Points on a hilly landscape, in no order, each with its height.
From any point a ball takes the steepest step (drop divided by distance) to one of its 2 nearest points. It stops when none of these is lower. Distance is the straight distance between rows; heights are no part of it.
ves: [  0  -1 -22  -6  14  -5 -11   1   6  12  10   1  -5   2  22  32  10  30
  44   5  -3 -31  22  -2]  (h 169)
Bot: [  3  35  19 -16 -19 -17  30  -1  19 -26 -22 -12 -25  -3 -18  32  15 -23
 -16   6  14   3 -31 -31]  (h 374)
pov: [  1  27   0 -23 -20 -23  56  -8  28  32 -50 -19 -29  20   6 -17  41  39
   6 -23  18  19   9   8]  (h 580)
kepo: [  5  13 -11 -17 -23  -4  12   0   5   7   0 -26 -15  -3  -7  12  14  12
  17  -2  16  -4   8  -5]  (h 222)
kufud: [ -9  -9  37 -11  14 -24  -7   6   3 -31  -7  10   1  -7  -6  25  -5 -33
 -46 -13 -20 -16 -45  -3]  (h 282)
ruf: [  2   7  -2 -14 -13  39 -12   5   2  16  15  -8  14  -4 -26 -14 -15  43
  22  18  11  -2  13   0]  (h 574)
lov: [-12   9 -13  -7 -17  -9  11  -5  10 -34 -32   8   9   8 -24 -33  -1 -17
  -6  -6   4  -4 -11   4]  (h 461)
lida: [  3  13  33 -13 -14  -5   9   0  14 -32   6 -11  -8 -10 -24  25   2 -36
 -35  -2  -2 -16 -28 -22]  (h 335)
potaz: [ -4   3   0  20  22 -50 -22  11 -19   2 -22  18  -6  -5  37  -6 -23 -34
 -40  -5 -21  17 -39  24]  (h 333)
zodan: [-25  34  17 -15 -11 -22  16  14  30 -25 -38  20 -25   6 -18   8   8 -21
 -21   6   2 -15 -33 -21]  (h 412)
refaz: [ 17 -41  19  -1  -3  57   5  -3  -9 -17  48  25  29   7 -25 -12 -18   9
  17  28  22 -17  46 -16]  (h 477)
mimoz: [ 14 -19   8  -6  -9  50 -11   8   5   8  40  11  16  -7 -20 -10 -20  36
  37  32  29 -18  34 -11]  (h 528)
kuzol: [ 11 -66  -3  25  33  10 -18  -9 -30 -35  28  42  38  -3  27  -4 -17  -5
   1  12  -2   8  23  15]  (h 471)
riv: [ 12 -46   8   9  28 -15 -48   5 -29   0  16  -5  21  15  10  10  -5   2
 -29 -22 -21  20  -2  42]  (h 322)
Subi: [ -8  16  -9   2  16 -45 -18  14   5  -9 -38   3   1   3   7  -3  -6 -18
 -21 -13 -29  -4 -43  16]  (h 277)
pav: [ -5  -4 -12  11 -13  -7  16 -17 -27 -29  -6   3  48 -12  -3 -11  -9   4
 -12   5 -11 -19   6   2]  (h 382)
Sif: [ 25 -26 -11  18  46   3 -30   9 -14 -12  23  -7   5 -12  44  41  -1 -42
  13  -4 -16 -26 -19   0]  (h 112)
Vad: [ 20 -40  17 -10   6  36  -3 -14  -7 -24  35   6  12  -3 -14  16  -7 -33
   3   4   0 -25   3 -26]  (h 366)
veru: [-32  27 -15  -1 -39  27  20   9  22  28   8  19 -37  -2   8 -33  -3  14
  37  14  23 -14  37 -16]  (h 722)
pabon: [-26  38  -9 -11 -34   1  37  -5  40  48 -31  -9 -42  11 -15 -51  16  45
  20 -12  19  35  26  -2]  (h 644)
Gasil: [-12  -9   6  21  21 -48 -25   8 -16 -12 -38  21  13  17  -1 -12  -5  13
 -50  -5 -12  60 -26  46]  (h 589)
Tor: [ 15   0  -7   3  32  -3 -24  -1  -5   0   3 -26 -10  -1  26  64  13 -36
   9  -2 -23 -16 -32  -6]  (h 183)
gipib: [ -5  -2 -29   2 -12  20  15 -17   7  -1 -18   6   7  14 -26 -39  10  37
  28   3  18  33  40   8]  (h 680)
Dulil: [ -7  -9  39  -1  31 -50 -25   6  -3  -6  -9  10  -4   1  15  42  -9 -26
 -54  -4 -32  13 -57   8]  (h 221)
zod: [ 25 -56  11  12  32 -15 -32  -4 -25  -9  33  -4  16  -4  20  19  -8 -38
 -23 -16 -15  10 -15  13]  (h 345)
loze: [-26  20 -17 -22 -24  -3   1   9  38  40 -30 -13 -34   8  -1 -18  20  35
  29 -18  12   3  14   6]  (h 676)
muz: [ -3  46 -25   5 -42  11  64  -3  22   5 -17 -14 -22  -7   9 -32  17  -8
  21   2  29  -6  16 -19]  (h 332)
Vefe: [ 41 -67  27  -1  53  33 -20  17 -15 -13  46  13  50   2   8  14 -22  10
  10   2 -15 -35  15   5]  (h 520)
bev: [-19  45  -4  -4 -29  33   1  26  25  33  21  -5 -48  -9  11   0   7  -5
  27   1  16 -31  18 -20]  (h 695)
rab: [-12 -16  -4  31  11 -37  -6 -18 -41  -7 -13  31   9  -9  43  -7 -15 -33
 -32  11  -9  31 -14  18]  (h 384)
Farus: [  9  22   0   8 -32  42  18   5   2   3  31  -7  12 -17 -21 -19 -19   0
  15  22  22 -33  21 -30]  (h 383)
Kigi: [  7   6 -28  13   3  -4  30 -26 -17 -28 -16   6  16  -9  25  21   7 -31
  24  21   5  -9  -3 -19]  (h 308)
Duzi: [-18  56  -5   4 -31   6  39  17  23  62  -3 -15 -68  -3  15 -12  23  19
  31  -5  21   0  22 -17]  (h 643)
tefi: [ -9  54 -10   2 -51  16  48   3  26  24   5  -9 -24  -4 -18 -54  -7  -3
   9  12  28  14  15 -19]  (h 369)
Natap: [ 21  14  14  -4  -8  40  -8  18  16  28  61 -19 -19  -4  -7  11 -12   9
  24   8  14 -37  26 -19]  (h 651)
pab: [ 13  26 -28   9 -24  15  31   5  14   0   6 -23   1 -20   9 -10  13  14
  32   0  22 -25  20 -14]  (h 283)
zur: [ -7 -16 -24  -4   2  12 -16 -11  -9 -13  -5  21  21   1  -3  -5  -6  24
  24   2  -1  -6  18  10]  (h 446)
lafi: [ -9  -6  22 -14   0 -45  -1 -15 -12 -15 -12  -7   6   3 -15  32   7  12
 -37  -1  -3  25 -24  -2]  (h 478)
bilov: [  8 -20  -7  -8  14 -11 -37  -2 -15  -1  -2  -7  17  11  -3   7   0  13
   1  -8 -18   5  -8  25]  (h 389)
Radug: [  4 -23 -17  34  13   9 -20  -8 -42 -27 -17  -1  56   6 -21 -21   1  31
 -21   6   1  48  17  36]  (h 155)
Duka: [ -6 -38 -17  16  15 -13 -14 -16 -33 -26   1  34  20   4  24  -4 -16 -17
  -4   5 -13  12   8  13]  (h 436)
kuzu: [  0 -35  -8  30  32  -9 -42   1 -40 -14  -5  16  32  13   0 -15  -4  14
 -30 -10 -21  42  10  43]  (h 248)
gevol: [-27  -9 -12  -6  -3  -6 -11 -13 -10 -15 -29  21  10  18 -22 -17   4  29
  -5  -3 -10  21  14  18]  (h 500)
zef: [ 21   2 -32  21  26 -22  -1  -8 -21  -9  -8  -3  15 -19  36  20  -2 -22
  14   3  -8  -2 -22   2]  (h 253)
gifen: [ 14 -63  13   6  17  29  -5 -20 -16 -32  35  28  33   6  -4   8 -10  -7
   9  13   1 -12  28 -12]  (h 418)
feki: [  4 -50  39  32  36 -17 -36  -3 -45  12  25  22  16  -5  20  -6 -29 -29
 -70 -12 -25  41 -17  31]  (h 223)
Rego: [ 39 -44  28  -6  58  38  -9   8 -11  -9  38   7  30  -7  23  25 -11 -32
   8  -5 -34 -52  -7 -11]  (h 573)
zofub: [ -6 -12   9   9   1 -28  -4 -15 -27 -29 -10   0  28 -12  -1   8  -9 -11
 -35  -1 -13  14 -21   3]  (h 433)
zis: [ 27   0   6  -9  -4  31  -7   0   6  -4  32 -25 -13  -5 -12  29   5 -32
  14   3   9 -24  -9 -29]  (h 313)
Tepus: [-13  20  -8 -10 -42  17  16   1  20  -3  -4   0  -2  -1 -31 -46  -5   2
   0  -3  20  -2  15  -1]  (h 414)
fazap: [ 20 -12  -8  33  35 -15 -21   4 -32   1   9   6   9 -24  56  14 -18 -54
 -16   0 -19  -2 -28   6]  (h 188)
Zuti: [  3 -31  52  12  46 -30 -37  -4 -26  18  12  14  13  -5  20  26 -30 -35
 -65  -4 -39  31 -52  20]  (h 141)
muzev: [ 13   4  10 -24   4   9 -21   3   5   2  10 -32   2   1  -9  43   4 -15
   4   1  -7 -18 -31  -2]  (h 256)
nuge: [  0  45 -12  -4 -19  18  25  19  17  29   1 -31 -48  -6  24  19  33   3
  41  -5  25 -18  19 -18]  (h 670)
Nebu: [  2   6 -17  10 -27  10  28 -12  -9 -24   8 -10  27 -18  -6  -9  -2   2
   9  14  12 -26  22 -19]  (h 334)
kemos: [ -5  37 -11  -2 -11  -1   9   3  13  -7  -7 -16 -30   1  -4  21  19 -17
   9 -11  -5 -31   1 -20]  (h 156)
dafaz: [-27  28  12 -26 -26 -18   9   2  29  16 -33   4 -34  18 -39 -15   6  35
  -7   2  15  29   1   0]  (h 605)
kesak: [ -1  31  11 -10 -29  31  -5  13   9  48  41 -20 -21  -5 -19 -12 -16  27
  23  17  21   2  10 -11]  (h 616)
guk: [-16  31 -30  -5 -12 -25  27 -10  23  -4 -51  -3  -5   3  -4 -23  14   4
  13 -10  -3   0  -5  -3]  (h 501)
kud: [-14  16  26 -37  -8 -42  -3  10  33   6 -26  -5 -25  30 -38  24  16  29
 -16   8   8  30 -23   5]  (h 565)
rosat: [ -3  26 -26  -4   8 -12 -14  13  12  -4 -30 -11 -13   4   6   9  15 -21
  11 -12 -21 -21 -25  -2]  (h 215)
vurik: [-17  11 -24  -9 -16 -18  41 -15  16   8 -55  -2   3  10  -3 -36  30  41
  10 -19  11  30  13  16]  (h 541)
kanu: [-21   0   4  -6   8 -32 -15   9   6 -20 -50  23   9  21 -30 -19  -1  28
 -31  -3 -12  42 -25  28]  (h 551)
tusi: [ -4  14 -13  12 -38  41  17   9  17  12  37   2   8 -13 -17 -53 -20  24
  23  16  29 -19  46  -8]  (h 427)
nir: [ 19 -39   4 -15  30  23 -38  11 -11  -5  23   1  25   4   9  16  -7  10
  18  -2 -11 -26   0  12]  (h 456)
Kek: [ 21  -9  21   1  40  32  -4   5 -10 -15  19  -5  18  -9  14  27  -6 -47
 -14 -15 -43 -52 -24 -16]  (h 608)
Ramif: [ 19 -55  26  28  49  -9 -30 -13 -30  13  36  19  15 -12  38   7 -25 -60
 -37 -11 -32  13 -20   8]  (h 293)
rane: [ -3  11  -6 -12 -29   4  18 -15   2   9  -2 -15  -7  17 -39 -17  14  40
   6   5  27  40  29   3]  (h 648)
Temad: [ -9  -4  20 -33  -6 -31 -11  -7   7  10  -3 -20 -20  15 -14  45  18  14
  -8   2   2  18 -20   5]  (h 522)
faluf: [-13  50  11 -15 -39  -8  65   4  30  59 -27  -8 -58  13   9 -32  32  28
  13 -12  31  20  11  -8]  (h 615)
zogug: [  3  23 -12   6   5  10  -5   7  10   5  25 -11 -24  -5  10  35  11   1
  28  -1  -5 -47  25 -22]  (h 85)
Sevu: [-28  16 -24  -2 -27  31  15  -4  35  30 -20  -5 -11  -5 -22 -60   3  56
  22  -7  21  34  40   8]  (h 673)

Where does a ball stop that starts at each point below?
kanu => Radug
gifen => Sif
Rego => Radug

Call two points neighbours if one is among the 2 nearest of the other. Go from one point of each pair to the other, from neighbour to neighbour, staying as low as possible. Name the highest point that can't be avoided.
Zuti and Radug => zod
Zuti and Sif => zur
Sif and zogug => Nebu
